A landscape with many valleys, sampled at points; each row gives a point and its height.
A ball rolls from a point to the lowest of its 2 nearest points, and stops where none of them is lower. Distance is the straight distance between rows; heights are no part of it.
Lolu height 1.73: [144 124 123 134 104 157 127 123 154 110 117 161 102  99 133 146 148 140
 118 126 131 106 137 160]
fafut height 3.21: [131 173 141 138 133 149 135  89 116 126 152 129 154 155 147  84 128 105
  83 143  80 172  95 121]
bipa height 2.89: [119 134 148 151 110 154 154  70  89 136 133 122 148 174 139  92 136 138
  95 166  87 152  96 110]
sebev height 5.83: [109 106 170 123  81 121 116 151 105 129 137 108  82 110 125  91 159 166
 155 122 165 146 148 122]
Rona height 3.78: [137 109 146 153  99 131 112  93  68 140 111  81 141 128 100  82 174 144
 132 126 112 175  98  83]
nepit height 6.87: [147 103 107 150 159  71 136 134 165 105 101 198 118 125 147 185 135  97
  96 159 162 116  89 176]
tos height 4.66: [107 159 165 135 129  96  27 169 108 115 150  82 140  95  98 124 194 105
 110 129 122 189 123 100]
Sipen height 3.44: [116 115 102 142 123 143 174 149 129 139 113 159  85 124 127 123 142 158
 137 147 162 110 187 157]
Sivok height 2.17: [110 147 146  86 123  80 143 193 117  88 175 132 128 124 134 117  61 135
 139  74 176 103 164 129]
Bik height 1.56: [162 142 137 119 135 142 107  97 144 133 139 114 166 115 117 126 117 103
 108  89  67 137 104 119]
Baru height 3.14: [112 121 112  93 151  92 176 136 125 158 120 132 100 143 135 121  81 137
 173 138 127 121 158  92]
Zer height 2.20: [109 114  91 106 180  72 177 158 122 143 125 185  96 141 147 153  66 122
 139 138 166 113 169 148]
fofen height 2.88: [147 137 126 153 116 155 171  59 100 143 127 132 177 177 124  99 114 122
 116 116  76 149  87 127]
pazig height 4.38: [142 129 129 119 124 126 112 156 173 108 127 146 104 105 152 162 110 149
 103 124 163 104 127 138]
pidag height 4.47: [126 149 155 141 132  97  36 143  89 122 139  82 151 100  87 110 191 106
 109 118 103 201 114  99]
Rimar height 5.40: [147 147 149 126 120 143 113  98 133 125 138 118 140 125 137 104 136 123
  96 125  82 155 104 111]
kasek height 4.31: [131 118 118 124 148 102 152 143 151 134 113 175  88 128 158 159  98 149
 113 153 173 109 142 147]
Fon height 2.79: [144 138 127 155 115 158 154  74  94 135 127 116 183 169 119  87 119 123
 123  98  78 168  83 111]
gomer height 0.10: [118 122 100  93 138  95 159 185 138 154 119  95 123 102  91 137 108 128
 186  98 122 115 179  91]
Kipo height 5.16: [123 154 166 118 115 134  65 143 138 107 151  94 130 102 127 112 164 118
 101 120 104 166 114 108]
vub height 1.63: [125 109 115 136 124 120 162 128 100 155  92  78 124 120 110  99 150 150
 210 127 127 139 142  74]
tari height 0.89: [159  98  82 149 171  82 137 147 176 122 109 172 132  98 124 191 145  91
  91 138 135 106 106 162]
rafor height 5.17: [132 132 148 117 131 116  81 136 142 142 115  61 170 105  95 150 128 123
 126 102  83 142 116  63]
Vunid height 1.57: [ 90 108 167 140 100 148 152  94  83 140 142 112 105 171 145 100 146 160
 112 198 126 128 119 115]
vol height 5.85: [136 114  72 133 178  91 169 144 151 160  86 166 102 127 130 162 120 127
 124 164 143 121 156 136]
sif height 3.50: [130 122  98 182 130 171 190  82  95 133  73 107 170 158 121 120 150 153
 176 138 112 127 112  90]
fedu height 2.37: [104 144 160  84 108  74 139 191 106  87 177 127 121 131 130  96  82 138
 146  75 167 125 163 123]
dubuf height 1.71: [152 129 132 145 102 160 174  63 109 149 137 153 155 143 115 109 140 108
 120 128  85 113 112 184]
Vomu height 3.31: [115 124 116 111 150 111 176 111 116 165 100 115 115 155 143 117  93 148
 180 154 122 130 142  77]
vov height 5.96: [120 134  88 161 140  96 136 168 122 101 109 175 121 147 173 147  60 158
 141 130 237  97 135 186]
Tipe height 3.00: [112 110 102 147 120 147 183 127 121 150 107 151  88 138 122 120 154 156
 139 170 143 107 180 145]
gideg height 1.42: [151 128 118 148 113 149 183  65 117 143 115 170 143 146 117 133 150 112
 110 157  96 107 120 179]
rata height 1.81: [138 128 118 154 137 141 163 105 102 137  75  82 167 135 130 118 133 159
 193 121 119 148 105  62]
zereg height 0.90: [120 117 145 134 106 145 161  93 119 138 119 147 103 146 144 121 137 157
 116 178 125 117 131 132]
benor height 2.87: [145 153 149 107 103 165  73 121 150  96 158 134 133 113 146 120 142 103
 116 103 111 126  99 164]
dag height 5.38: [ 98 113  97 110 148 111 196 135 105 149 125 166  88 156 131 115 100 136
 165 146 148 109 189 135]
moti height 3.45: [117 117 107 182 135 164 194  71  84 140  79 107 167 180 129 126 136 156
 170 162 117 118 109  85]
lal height 2.01: [152 132 130 136 138 145  96 107 120 123 110  84 204 116  87 136 113 111
 149  60  61 152  98  92]
zib height 1.64: [142 107 133 131 129 149  84 113 131 121 101 111 149  80  74 140 149 118
 156  92  65 124 148 119]
Dadu height 6.95: [148 154 141 103 136 139  85 134 171 106 160 121 138 112 146 146 126 104
  81 119 110 123  98 126]
gupu height 5.48: [115 141 162 112  96 131 101 167 144 107 143 116  95 120 153 115 126 164
 127 125 169 138 136 122]
fik height 1.36: [154 118 130 139 110 164 122  88 131 126 116 135 135  96 104 119 154 117
 138 102  75 124 134 147]
Vek height 3.40: [110 108 124 183 122 160 187  60  72 138  97 104 170 200 126 124 129 154
 148 165 105 118  97  91]
rigo height 2.12: [139 137 145 129 139 131  69 121 117 126 125  72 205 119  79 133 121  98
 132  65  58 160 100  85]
Turub height 1.92: [161 129 121 135 136 151 111  93 130 135 112 107 186 111  92 131 116 105
 150  67  58 138 111 113]
pedu height 3.34: [126 116 123 170 115 157 182  55  88 141 104 117 164 182 123 114 132 147
 132 155  91 129  99 101]
bufe height 2.74: [106 125 131  80 139  84 171 160 118 125 151 150  98 140 138 113  70 138
 154 111 148 117 170 118]
lika height 6.42: [103 177 143 125  97 148  76 168 150  82 150 113 105 134 167 106 142 142
 112 148 163 157 112 122]
sidi height 5.13: [119 118 161 105 113  96 108 167 138 143 136  86 107 100 111 123 130 151
 150 107 133 141 154  91]
laf height 1.51: [133 110 116 140 122 129 142 125 121 153  87  84 126 102 101 116 151 151
 186 121 111 140 150  81]
sume height 2.45: [142 153 144 135 138 144  90 110 105 133 153  94 184 130  99  86 124  93
 119  68  65 184  97 118]
ket height 3.70: [131  97 136 162  96 141 145  86  76 145 100  86 136 136 107  87 165 152
 152 139 112 151 106  84]
fedup height 2.09: [162 110  77 140 167  98 148 135 170 140  94 166 120 101 120 178 137 110
 100 141 122 112 130 146]
runom height 7.30: [132 175 151 115 147 146  72 135 150 107 177  99 162 111 126 114 140  77
  89 106  83 151 102 123]
Lofen height 3.67: [159 173 141 118 144 141 123  96 141 138 165 146 154 143 155 106 116  84
  90 119  96 142  87 165]
Vali height 5.39: [136 123 148 101 140 136  74 138 166 131 143  92 161  94  99 173 124  98
  90 102  92 103 118  93]
zifi height 5.12: [128 136 148 116 131 101  93 146 132 152 109  52 161 110 105 138 129 136
 141 110  99 156 117  52]
nulum height 4.60: [126 121 133 126 117 134 152 133 141 132 118 154  85 124 147 133 122 161
 128 150 151 114 151 138]
lotun height 1.04: [182 129 117 120 160 113 123  99 158 146 146 160 155 112 131 152 118  68
 110  98 108 105  89 188]
voto height 4.33: [120 154 155 139 122 101  65 145  94 128 141  80 126 108 109  92 189 123
 110 139 123 205 114  89]
geder height 2.10: [156 118 137 107 142 151  82 119 158 116 144 130 150  86 101 159 127  90
 117  86  84  97 121 149]
mitep height 5.51: [108 114  96 112 159 102 188 126 117 164 109 164  89 154 139 135  93 135
 156 162 146 115 175 129]
mifor height 4.04: [109 110 152 121 110  93 132 125  66 162 132  79 102 148 119  64 156 147
 158 152 148 168 119  78]
fek height 0.81: [113 114 147 105 127 110 109 190 154 138 137  95 116  83  94 162 112 142
 139  91 147 102 176 108]
reres height 7.33: [134 138 100 141 117 116  94 159 166  86 121 157 118 151 179 165  80 153
 106 136 212 109  93 156]
Mogu height 2.22: [120 133 131  95 146  89 141 194 148 119 156 135 110 117 146 148  62 145
 122 101 185  98 153 132]
gebav height 5.08: [128 140 148 111 110 135  87 168 166  99 142 118 107 109 149 147 117 154
 110 114 166 119 129 125]
zagi height 1.22: [138 131 128 132  99 143 140 111 145 106 116 182 105 137 159 151 133 142
 106 163 158 106 111 175]
Lodep height 4.86: [108 138 176 119 121  89  41 173 118 134 142  69 135 100  98 130 175 125
 118 120 122 175 133  88]
biz height 3.49: [112 130 147 128  88 146 130 149 134 105 129 143  88 130 162 118 117 175
 133 138 182 117 141 147]
Kili height 2.59: [142 151 137 145 123 148 117  95  99 132 145 101 177 143 112  77 129 106
 115  85  71 187  92 113]
guli height 0.49: [104 107 138 142 116 142 177  84 106 150 116 147 102 163 136 133 133 156
 124 195 129 105 143 134]
Bofid height 3.60: [135 103 129 157 101 152 155  90 103 144 100 105 124 119 107 101 163 151
 152 139 101 134 130  99]
lekek height 1.72: [127 122 104 146 141 135 175 124 100 147  76  80 145 131 124 109 146 153
 218 128 132 135 133  71]
tonu height 5.23: [118 111 145 117 109 115 133 159 133 137 126 110  92  96 110 115 133 158
 162 108 142 129 172 112]
Vifi height 4.07: [101 109 103 125 118 125 185 164 102 138 132 135  87 130 104  83 144 144
 178 115 149 120 205 133]
Fesu height 5.65: [123 117  86 129 161 108 180 118 133 165  87 163  99 144 135 148 115 138
 139 173 139 117 161 126]
Zos height 0.98: [125 118  97 102 159  91 171 171 142 148 125 145  96 117 126 141  87 137
 145 123 148 107 174 123]
gabo height 2.77: [158 123  67 152 163 108 174  97 142 149  70 177 136 137 116 160 153 101
 109 170 113 126 127 156]
Subi height 0.84: [143 117 134 139  98 156 143 100 137 128 116 145 108 108 125 124 156 142
 123 139 108 119 137 140]
Nav height 1.78: [151 112 130 122 144 153  88 112 145 123 121 119 160  82  77 153 132  95
 140  85  60 105 139 135]
Vid height 0.44: [120 123  88  95 150  95 173 175 140 152 121 119 110 114 110 131  96 131
 171 112 131 112 181 103]
geto height 2.13: [103 114  85 138 151 123 189 141 115 155 104 176  86 158 131 135 133 144
 131 174 167 109 191 165]
Vazo height 3.57: [153 126 101 165 122 168 158  84 110 127  83 111 180 128 103 121 143 132
 169  95  81 143 112 102]
lek height 5.07: [ 94 116 125 119 144 109 171 133 107 138 123 188  84 158 161 146  86 146
 135 162 186 108 167 164]
gizir height 5.72: [170 136 121 121 147 117 136  88 155 136 120 156 140 126 141 149 114 105
  91 132  97 123  97 137]
Dap height 1.61: [115 108  83 124 183  78 177 154 132 157 102 182  92 141 140 160  96 125
 132 158 166 121 167 153]
mut height 5.05: [123 123 153 105 121  96 102 158 138 153 124  68 127 104 107 129 127 141
 146 112 113 145 141  70]
zakez height 5.04: [103 109 148 112 112 116 166 132 108 147 134 128  83 141 137  96 118 161
 156 149 146 128 156 112]
Vivi height 2.55: [100 130 148  76 119  75 160 171 105 106 167 139 103 140 128  95  81 136
 157  94 145 127 166 109]
mav height 4.62: [149  84  95 139 158  98 102 164 182  96 149 158 155  98 131 212 136  85
  89 114 167  81  82 166]
momak height 2.98: [123 140 140 122  97 142 113 146 152  99 128 150  94 131 169 135 113 165
 117 140 176 118 125 145]
nub height 5.14: [103 114 102 134 170  79 163 157 115 128 112 200  96 146 160 160  81 134
 129 151 206 114 161 180]
naron height 2.67: [122 135 140 162 109 141 124  93  58 129 135  89 148 154 111  63 171 129
  98 150 107 193  84  87]
lebub height 6.80: [135  98 115 115 139 130  79 171 181 100 158 128 153 100 131 210 116 107
  75 109 180  73  94 133]
lupar height 2.42: [137 143 169  94 160 162  43 130 140 124 185 109 168 110 111 126 118  70
 131  77  94 108 110 173]
Gide height 2.56: [167 121  77 143 160 107 158 106 158 142  87 171 133 115 118 165 143 101
 106 147 109 117 123 152]
Nisu height 3.42: [116 121 119 129 141 120 174 107  99 160  94  92 130 156 140 104 113 153
 194 150 124 137 124  66]
vekep height 5.71: [112 124 169 123  87 133 110 143 120 119 138 113  90 119 142  97 154 162
 130 139 152 148 132 118]
dif height 4.00: [162 170 138 108 139 144 109 105 149 137 169 149 149 137 161 113 117  76
 102 111 116 126  82 193]
dabit height 1.70: [120 115  97 104 174  73 172 179 137 138 137 167 102 121 139 153  66 129
 131 121 168 102 166 139]
Luze height 6.14: [135 128 133 101 134 134  76 166 182 103 158 114 138 104 139 187 117 116
  74 115 156  92 105 119]
fet height 0.72: [171 132 106 139 128 146 159  77 137 147 116 164 146 116 113 131 141  96
 123 113  84 112 122 178]
bodat height 1.15: [159 129  78 151 140 157 151  98 141 142  81 131 147 107 101 141 155 121
 145 119  79 124 147 125]
Geb height 4.12: [115 120 157 115 108  80 105 144  75 155 141  80  99 133 119  72 169 143
 145 138 153 184 127  86]
sibi height 2.05: [ 98 136 165 128 112 138 128 117 101 134 140 110 102 151 153  81 148 150
 107 182 128 165 116  99]
rotef height 2.78: [126 133 148 153 108 148 135  85  82 130 131 102 148 153 127  74 150 136
 102 148  92 172  91  96]
zomo height 5.15: [ 89  99 132 109 120 112 186 122  88 151 135 132  86 162 132  88 112 145
 177 149 140 118 163 106]
bobo height 4.96: [110 161 167 125 118 124  44 166 131  98 157  87 130  97 118 117 179 112
 106 126 121 175 119 105]
zali height 4.76: [112 115 114 128 155  96 163 138 128 136 109 189  87 142 161 160  94 145
 122 165 187 113 152 165]
masul height 1.53: [ 99 111  69 130 175  97 185 147 105 161 100 188  94 168 134 143 121 122
 131 174 175 123 191 174]
genel height 3.06: [124 116  96 151 137 138 188  84 119 159  87 158 116 157 122 144 144 138
 127 190 121 108 151 139]
sem height 3.63: [141 120 117 122 141 115 138 151 168 130 119 154  95 105 145 161 109 147
 110 137 156 106 143 136]
Kere height 5.53: [114 120 103 144 157  86 148 166 127 113 113 188 105 142 172 160  75 146
 131 141 221 107 142 180]
zupuz height 5.47: [148 142 138 132 126 139 137  84 129 135 120 122 145 142 139 108 123 131
 103 136  84 153 103  99]
dubo height 3.68: [150 118 139 147 108 147 103  86  86 127 114  96 174 121  92  92 145 119
 147  77  71 173  97 108]
bodov height 5.33: [114 109 128 111 115 103 146 175 121 138 130 110  95  98  93 107 134 146
 181  92 140 129 193 115]
velet height 0.27: [180 129 109 128 144 128 139  89 153 141 126 163 149 107 120 146 129  84
 115 105  92 109 109 176]
Mosav height 2.49: [147 150 158 117 100 164  98 102 130 114 157 134 138 116 143  99 146 104
 115 107  94 135  97 166]
roz height 0.86: [ 82 100 135 144 131 137 180  69  87 165 117 133 108 190 137 144 117 147
 137 205 126 103 148 122]
naf height 4.97: [115 124 170 111 117  94  66 164 130 144 131  66 131  99  98 136 150 136
 135 111 113 157 138  78]
gusu height 1.89: [177 128 126 107 165 125 102 109 163 144 166 136 166 106 125 159 109  64
 104  87 101  98  89 173]
Vema height 4.87: [114 123 153 113 116 125 148 132 131 137 131 138  85 135 156 114 111 164
 129 155 150 127 144 119]
sivip height 1.97: [145 141 128 148 129 132 126 106 110 127  96  77 182 139 121 110 126 146
 145 105  95 179  86  57]
gibov height 7.27: [ 99 157 155  81 133  87 120 199 138 113 175 116 109 138 153 117  76 140
 124 108 175 127 147 114]
Leb height 3.84: [106 112  98 134 125 137 185 159 113 144 124 148  83 131 119 101 140 153
 156 133 159 111 204 148]
vas height 3.39: [152 169 139 131 137 143 144  81 123 143 152 138 166 160 142  93 110  99
  88 117  80 158  91 143]
dufo height 2.29: [136 150 144 135 145 132  72 122 101 124 143  79 198 127  82 103 128  89
 122  65  63 187  98 100]
mon height 1.95: [146 139 149 142 101 162 161  68  97 151 156 136 163 157 125  86 130 111
 113 119  81 135  97 176]
tur height 5.93: [116  96 160 139  81 139 118 140 110 123 121 113  85  94 112 106 172 165
 157 121 150 137 158 131]
kuli height 3.18: [124 115 105 155 131 145 187  79 114 159  88 137 124 155 123 130 138 149
 145 176 110 112 142 113]
dusil height 2.62: [165 117 127 102 153 138  88 122 167 121 159 135 158  95 115 174 122  76
 103  90 102  86 102 162]
ker height 3.53: [146 129  90 173 133 170 168  95 111 130  66 103 176 130 114 126 154 144
 179 114  99 137 122  91]
tuvul height 3.47: [131 110 104 155 114 157 163 105 124 149  91 122 115 113 107 116 165 149
 154 143 105 124 158 114]
gafed height 6.63: [134 150 143 101 136 129  86 162 181 108 154 116 123 115 153 158 115 126
  77 132 141 119 108 110]
vovo height 6.73: [122 139 118 136 118 120 120 157 148  99 118 164 101 147 178 150  80 166
 119 138 212 108 123 161]
zogu height 1.88: [141 129 129 146 128 129 139 107 104 140  86  73 161 135 125 110 133 155
 172 116 112 164  98  54]
gek height 3.86: [126 115 154 137 105 120 121 110  91 147 117  83 118 130 119  82 159 151
 133 142 117 172 112  80]
zaru height 7.92: [139 139  76 151 109 117  72 162 173  80 126 142 136 155 170 165  73 148
 102 120 214 105  84 152]
sabi height 0.19: [127 121 134 136 102 145 161  93 129 125 116 174 105 143 147 146 141 146
 107 179 138 104 123 165]
Difen height 7.74: [107 197 139 131 122 157  53 159 146  70 179 105 145 106 133 106 167  77
 118 128 117 164 100 137]
kora height 5.31: [ 81 107 127 115 138 118 184 114  94 151 132 173  84 172 151 135  94 142
 146 172 168 104 177 153]
keta height 3.76: [106 124 146 130  94 137 152 157 119 113 133 145  84 129 146 109 117 176
 151 130 187 112 163 151]
reva height 2.92: [136 122  79 153 155 121 185  82 124 158  70 172 129 156 118 157 148 120
 119 190 119 118 139 147]
Feti height 3.98: [104 109 145 126  95 127 159 157 112 127 138 133  80 119 124  96 136 165
 164 120 169 120 175 138]
mezul height 1.11: [ 85 105 150 147 125 145 166  61  83 158 125 119 125 196 145 133 119 152
 119 206 115 114 128 112]
gebi height 5.52: [ 77 105  99 114 154 110 193 121  83 150 131 190  91 178 142 139  92 122
 152 159 168 103 194 165]
mim height 1.79: [ 92 112 165 128 110 133 147 110  85 148 140 110  94 163 149  85 137 160
 125 184 136 143 126 103]
Fole height 2.19: [144 145 157 130  93 167 135  83 109 128 157 138 146 139 141  89 148 111
 110 125  89 135  95 172]
gop height 5.25: [ 82 102 105 115 137 119 201 121  86 152 131 152  90 173 128 103 107 130
 178 156 138 105 185 124]
somas height 5.84: [136  79  95 137 144 119  85 175 178  90 156 145 163 100 126 219 127  96
  87 103 185  69  86 155]
suf height 4.48: [162 156 130 103 127 149  87 114 160 120 168 148 145 126 158 132 121  77
 120  99 127 108  81 199]
sefid height 4.15: [104  96 126 133 104 127 173 145 101 148 126 119  83 123 106  86 152 155
 178 129 147 123 180 121]
sikub height 1.16: [150 119 131 140 106 155 145  85 130 133 111 135 130 111 117 119 150 131
 126 126  86 127 127 130]
Pera height 1.75: [171 129 120 126 139 145 119  90 146 138 125 128 165 103 107 139 117  98
 125  85  67 121 113 135]
petus height 5.34: [105 135 160 102 109 161   7 169 156  64 160 105 155 118 105 164 138 106
 120  93 138  97 115 136]
bibu height 4.06: [127 121 108 143 121 138 159 141 144 125 108 170  88 119 140 145 136 156
 123 151 166 107 163 164]
Pado height 2.14: [121 131 133 130 101 140 136 128 141 110 118 172  94 148 170 146 117 161
 113 165 177 109 122 160]
bef height 1.74: [148 132 154  99 160 151  64 119 144 136 172 110 174 104 105 139 109  70
 118  72  82 106 111 159]
nali height 3.62: [154 118 125 152 114 154 130  82 105 130 101 105 171 119  97 108 142 126
 154  87  72 153 109 106]
moga height 3.48: [127 158 158  95 138 169  30 143 146  97 186 108 159 113 126 121 131  71
 134  87 107 117 100 174]
fur height 7.47: [127 182 152 118 128 152  67 141 146  91 174 109 146 108 137 106 156  85
  99 118  99 157 100 133]
ful height 1.35: [115 125 146  98 130 100 123 204 149 126 157 106 121  94 109 158  89 141
 132  81 178  87 173 121]
legik height 5.26: [132 129 150 109 140 131  72 131 151 136 132  74 179 103  91 160 124 101
 102  97  76 120 116  76]
fona height 7.29: [136 111  94 162 144  86 123 164 162  91 103 184 118 130 164 182 106 135
 108 143 211 106  99 177]
fani height 5.58: [164 138 120 130 137 128 152  74 139 141 109 148 148 143 136 133 113 120
 102 135  84 133  99 121]
Bal height 0.45: [110 112 124 101 131 102 126 189 148 154 126  89 122  88  78 156 115 131
 161  89 130 104 185  96]
tamuf height 2.31: [ 94 151 158 144 115 140 120 121  84 122 151 104 110 145 145  71 168 136
  97 190 127 181 106  99]
Tez height 2.70: [137 141 134 155 113 155 136  84  78 134 140 104 178 162 111  69 135 116
 114 100  80 187  81 112]
maf height 3.95: [111 111 155 123 108 111 139 119  93 155 123  90  99 140 129  79 141 154
 149 152 131 157 127  80]
nev height 1.28: [149 127  72 148 144 157 142 121 143 144  71 107 148 102  99 141 158 132
 164 120  87 127 158 105]
bipi height 6.43: [155 112 111 134 152  86 133 130 169 115 112 183 114 120 152 182 118 111
  87 151 153 110  94 160]
gitup height 1.32: [ 95 109 153 152 114 148 159  69  79 147 130 108 127 187 139 108 133 153
 111 195 104 129 112 104]
vule height 1.09: [160 127  99 145 119 149 167  83 134 139 106 175 132 123 114 137 160 106
 115 141  97 108 132 182]
dinam height 4.21: [117 139 157 126 119  89  89 147  90 146 138  76 112 121 118  81 174 137
 128 145 139 197 123  79]
las height 1.39: [144 115 104 145 127 149 130 115 132 138  81  97 142  92  94 133 155 139
 171 111  88 133 153  95]
likuf height 7.13: [101 161 154  89 137 102  99 199 159 117 167 100 111 130 155 132  93 138
 105 127 171 130 137 101]
keke height 2.52: [100 134 150 157 114 137 125 105  61 133 144  90 122 156 128  65 173 138
  96 184 124 183  96  90]
mekel height 6.94: [117 148 151  94 135 113  92 188 173 120 158  98 117 115 145 155 104 137
  92 123 160 117 130  98]
buz height 4.69: [123 133 138 102 109 166  24 157 168  67 161 117 152 114 118 171 127 106
 119  88 145  89 108 149]
Luzab height 3.02: [122 154 151 139 117 155 147  76 101 131 147 139 147 174 151  93 133 121
  82 169  87 151  93 134]
Teso height 3.28: [122 112  95 150 123 152 180 114 127 155  94 133 101 131 115 120 162 151
 146 162 121 114 171 128]
Vever height 0.82: [104 108  75 138 190  70 174 167 113 151  98 198  99 155 141 153 112 119
 125 162 187 131 177 181]
Pofo height 7.14: [148 167 144 106 144 145  83 124 159 116 171 115 157 115 138 126 127  85
  86 105  89 135  96 134]
buvap height 6.00: [161 126 118 122 145 106 133 111 166 126 115 169 119 122 150 165 118 118
  87 147 126 115 102 144]
dudi height 2.85: [129 123 125 110 147 101 141 174 157 126 135 144  98 112 147 155  84 151
 120 123 176 103 151 133]
gibo height 1.52: [148 110 146 135 111 153  97  98 118 120 115 118 141  89  91 117 157 119
 146  95  71 136 132 128]
Ruk height 7.45: [140 103  96 162 161  74 135 163 166 100 101 191 116 118 147 188 132 116
 100 149 187 113 104 179]
Tup height 3.27: [129 114 117 159 120 149 185  62 106 149  95 134 144 163 125 126 134 145
 132 170  95 117 119 110]
Kare height 2.60: [148 127 133 123  98 166  94 123 157  93 131 156 118  93 131 146 146 125
 126 104 125 103 124 170]
fese height 5.30: [139 152 158 119 116 143  88 121 142 114 147 109 133 111 136 106 149 117
  98 121  91 158 107 113]
nuso height 6.55: [129 122  86 172 139  88 122 169 145  92 102 175 124 140 170 168  82 152
 126 136 233 104 111 182]
pirid height 5.87: [117 134 173 123  86 134  76 154 121 104 141 102  99 109 139 100 168 151
 125 129 147 164 124 120]
lepe height 2.69: [151  90  96 149 166  77 124 160 183 105 125 174 135 101 135 200 139  93
  90 133 160  98  91 166]
luru height 2.99: [148 136 112 154 130 145 183  50 110 144  99 147 175 180 125 127 109 126
 120 137  86 134  95 124]
Kibi height 5.42: [108 117 112 112 117 103 170 183 105 118 143 129 100 112  94  88 131 140
 179  82 149 121 208 134]
rurig height 6.81: [100 188 132 128 100 149  52 183 164  67 157 104 119 126 152 120 145 126
 113 136 163 154 111 117]
fibo height 3.94: [143 131 134  98 122 162  47 141 167  84 164 132 147 106 126 165 126  91
 122  86 130  88 101 169]
fipaz height 0.99: [167 129  93 149 131 157 157  79 133 143 100 145 157 113 103 132 146 106
 136 108  73 121 131 148]
padod height 7.28: [ 94 197 136 136 121 144  57 180 159  66 171  98 131 108 137 122 165  97
 112 142 141 163 110 113]
Gatem height 6.02: [103 152 167 108 109 151   4 170 146  67 164  99 150 114 109 143 161 102
 124 102 127 130 111 132]
Bapa height 1.77: [114 133 137  93 134  91 139 204 141 114 166 121 126 109 126 143  68 136
 129  81 183  88 166 128]
gelu height 5.70: [129 123 144  96 137 138  73 156 177 116 158 101 149  96 120 182 125 105
  75 111 129  95 114 104]
leg height 4.64: [154 145 122  95 122 159  55 134 167  95 173 138 148 122 147 149 121  79
 127  89 138  99  84 190]
letod height 2.95: [104 120 123  81 150  84 172 141 115 145 139 149  94 153 145 121  66 132
 160 131 138 122 163 105]
Zuko height 1.30: [158 143 145 111 151 144  85 109 146 136 160 106 175 109 110 130 111  84
 108  75  69 126 105 134]
Zesum height 3.59: [130 163 146 103 113 166  38 146 160  80 172 117 145 115 139 128 141  89
 118 100 119 125  98 154]
Nedu height 3.24: [145 127 137 113 106 166  63 137 164  80 141 143 130  95 127 156 138 113
 130  89 128  96 118 169]
Gadat height 6.36: [109 142 114 132 124 113 135 157 121 104 125 169 106 158 184 137  58 165
 137 136 225 105 135 170]
lunap height 6.10: [107 160 158 127  85 145  64 164 134  85 147 104 107 117 148 101 166 142
 117 135 152 168 114 124]
Muve height 2.61: [ 93 109  89 143 136 142 198 132 105 161 113 152  89 165 121 120 148 147
 143 180 151  99 194 152]

Call two points neighbours if one is among the 2 nearest of the other. Go from one point of each pair to the other, from neighbour to neighbour, staying as low as possible. Name the highest point that can't be avoided.
tari / Tipe => Zesum
velet / gomer => Nisu
guli / Vever => sefid
Zuko / tari => pedu
gomer / Vever => Zer
sabi / guli => zereg
velet / Subi => dusil

For each start below, name the point where the ball stops.
Vazo => tari
dubo => Zuko
vas => guli
Vomu => gomer
reres => sem
dag => Tipe
luru => Zuko
sefid => sabi
fona => sem
